Points on a hilly landscape, in no order, each with its height.
A climber steps from a point to the highest of its 5 nearest points, and stops where none of them is higher. Distance is the straight distance between rows; heights are no part of it.
Ruven: [ 64 105 127 117 164 179 139  94 101 119 101 136 115 135 222 143  94  98]  height 1.54
Lud: [120 131 133  99 140 110 178 169 149 100 187 186 170 120  75 120 127 135]  height 2.62
teti: [137 136 132 124 137 137 134 137 146 127 134 131 158 121 104 133 153 134]  height 7.74
libem: [129 125 139 119 152 141 141 151 148 113 146 148 170 119 112 135 137 134]  height 4.36
lumib: [101 121 143 115 168 159 138 160 140  84 135 159 162 132 153 145 113 126]  height 6.38
befu: [146 139 126 160  99 136  99 102 119 156 105  69 116 126 146 134 171 132]  height 6.29
Rema: [180 137 123 140  90 101 111 108 142 164 119  91 111 113 103 125 148 129]  height 6.71
lizan: [204 144 146 176  41  84 100  65 130 157  94  33  47 123 148 105 137 118]  height 8.76
pimu: [105 135 123 157 123 163  95  96  97 153 106  85 124 138 173 134 170 126]  height 6.26
Nerov: [194 137 130 153  69  86  99  80 139 169 104  72  77 118 122 113 141 128]  height 6.67
vunur: [161 133 126 134 119 119 115 127 141 149 123 107 140 114 103 130 156 138]  height 5.88
Febes: [172 142 120 165  70 116  94  76 114 162  96  44  90 125 141 134 171 134]  height 7.54
lavud: [180 145 127 148  76 109 100  90 134 160 106  65 100 121 131 125 155 131]  height 7.22
pufi: [ 84  98 130 105 180 161 141 158 124  64 118 173 136 138 183 160  84 114]  height 4.04
nele: [155 128 119 115 115  99 138 137 150 149 142 133 142 119  71 119 134 141]  height 3.87
Zak: [165 139 114 117  98  61 128 136 130 159 142 149  96 127  41 100 100 154]  height 0.35
lari: [ 95 106 134  94 170 136 161 189 145  32 162 207 166 139 149 160  94 116]  height 5.82
gibu: [164 132 116 118 108  81 132 135 144 153 145 137 125 123  66 103 120 148]  height 2.58
Bomek: [152 127 111 110 111  78 149 148 141 148 158 154 134 124  51 108 116 151]  height 2.03
zula: [174 138 128 139 101 123 112 107 132 158 109  83 129 116 119 132 160 132]  height 6.75
mirom: [ 93 113 144 108 176 151 140 174 142  58 144 177 161 138 156 153 103 120]  height 7.03
sukim: [104 123 134 130 161 171 111 135 127 121 114 131 148 128 161 138 144 124]  height 9.03
tume: [133 125 112  99 120  80 166 167 134 139 170 177 144 128  50 108 116 145]  height 0.91
Mek: [122 126 141 137 152 155 113 133 129 131 123 122 151 126 145 136 153 129]  height 8.16
ran: [ 87 122 130 135 161 181 117 122 110 121 109 125 134 131 185 135 132 111]  height 7.67
mebap: [109 127 141 105 154 130 171 174 157  72 181 187 186 128 101 129 123 132]  height 5.25
redev: [ 93 109 141 111 180 161 134 162 129  75 126 167 153 131 166 149 106 119]  height 5.98
vepab: [186 136 127 136  82  52 105 115 134 155 118 127  62 134  61  77  81 146]  height 2.33
Kuz: [ 93 102 138 101 175 148 153 183 143  50 140 186 158 141 159 160  84 124]  height 6.57
val: [131 136 122 108 130 112 163 159 150 118 166 166 163 116  75 123 133 141]  height 1.41
kigop: [205 139 132 138  77  59 112  97 141 166 113 108  63 129  90  95 101 131]  height 3.60
Pupad: [ 56 110 127 129 145 189 144  51  85 125 106 109 103 135 234 146  96  89]  height 0.63
gutap: [176 131 120 120  95  75 130 126 138 161 136 126 105 118  70 108 115 154]  height 1.71
nog: [ 69 115 130 143 155 180 117  96  97 130 106 117 131 140 201 135 131 109]  height 3.81
Roro: [ 98 136 118 164 123 176  99  84  91 152 104  73 114 143 180 131 163 111]  height 8.29
por: [129 144 115 171  99 141  93  88 100 158 101  55 108 135 157 136 183 132]  height 4.67
Kaz: [ 61 110 127 132 149 184 134  81  88 130 105 121 115 133 214 144 108  99]  height 2.04
vut: [101 123 142 108 165 146 158 184 154  66 158 185 172 131 127 146 121 123]  height 7.60
Vezo: [ 70 124 131 153 142 182 112  89  92 142 103  98 116 134 198 137 144 108]  height 4.65
tudop: [124 135 124 102 134  94 169 171 139 130 179 172 159 121  51 113 126 148]  height 1.32
Gepo: [126 142 119 155 113 150  94 106 111 154 111  74 131 126 152 137 171 125]  height 5.58
simi: [ 76  97 131 103 181 167 143 134 115  90 108 163 123 133 209 155  86 108]  height 4.86
Lafa: [125 127 136 109 143 129 158 161 146 102 167 173 175 126  94 130 133 134]  height 2.61
Metuf: [175 135 123 135  99 111 114 110 143 159 118  96 119 111 104 129 151 135]  height 6.42
som: [138 134 111 101 121  77 161 158 128 142 170 163 138 129  46 103 117 150]  height 1.11
gib: [ 81 113 133 126 168 171 126 133 117  97 107 151 142 131 187 151 107 108]  height 6.03
Tamu: [208 145 145 166  48  72 106  78 130 158  97  55  52 116 133 105 134 121]  height 4.24
nuvap: [104 122 145  99 159 135 172 186 148  46 165 198 177 132 125 142 114 124]  height 6.84
mide: [ 97 136 124 157 135 170 100 104 101 149 104  85 125 138 174 135 161 116]  height 6.35
pipek: [193 137 124 139  76  75 113  96 144 165 108  93  83 113 100 107 124 134]  height 5.35
Kam: [ 65 124 126 152 138 189 109  68  85 142 103  92 107 139 202 141 132 109]  height 8.30
Toteg: [117 128 125 147 141 163 105 130 122 141 113 109 146 130 156 138 161 121]  height 8.01
puli: [114 123 140 112 168 152 141 158 143  89 138 156 170 126 128 142 127 127]  height 6.37
tudo: [103 122 143 128 169 168 127 149 136 102 126 147 148 134 150 139 127 122]  height 7.59
Tenuk: [145 141 101 101 105  60 147 172 119 150 164 167 107 135  35  92  94 150]  height 0.53
Bur: [153 133 106 108  99  57 136 158 129 152 157 154 115 138  43 100  99 157]  height 0.88
rano: [118 133 126 150 136 161  98 112 119 144 107  89 137 130 157 134 165 119]  height 7.09
Zevad: [173 149 120 125  89  42 111 156 118 140 136 158  59 148  41  73  70 152]  height 1.93
melod: [167 134 124 125 112 104 133 125 144 155 135 118 126 116  84 117 134 141]  height 5.00
pake: [ 63 104 133 106 168 175 138 109 108 102  99 151 108 138 217 156  83  99]  height 3.77
non: [140 130 129 111 132 110 150 149 150 137 154 152 155 120  66 118 135 141]  height 2.63
Nuv: [135 143 133 146 131 150 111 125 133 145 113 101 142 119 139 137 166 130]  height 7.82

Write out the way that a climber takes from each point below.
Bomek => nele > melod > Metuf > lavud > Febes
Ruven => simi > gib > ran > sukim
redev => tudo > sukim
Bur => gibu > melod > Metuf > lavud > Febes
rano => Toteg > sukim
vunur => teti > Mek > sukim

Where does a climber stop that starts at each point below?
vepab => Febes
Gepo => sukim
Lafa => vut
kigop => Febes
som => Febes
zula => Febes
libem => sukim
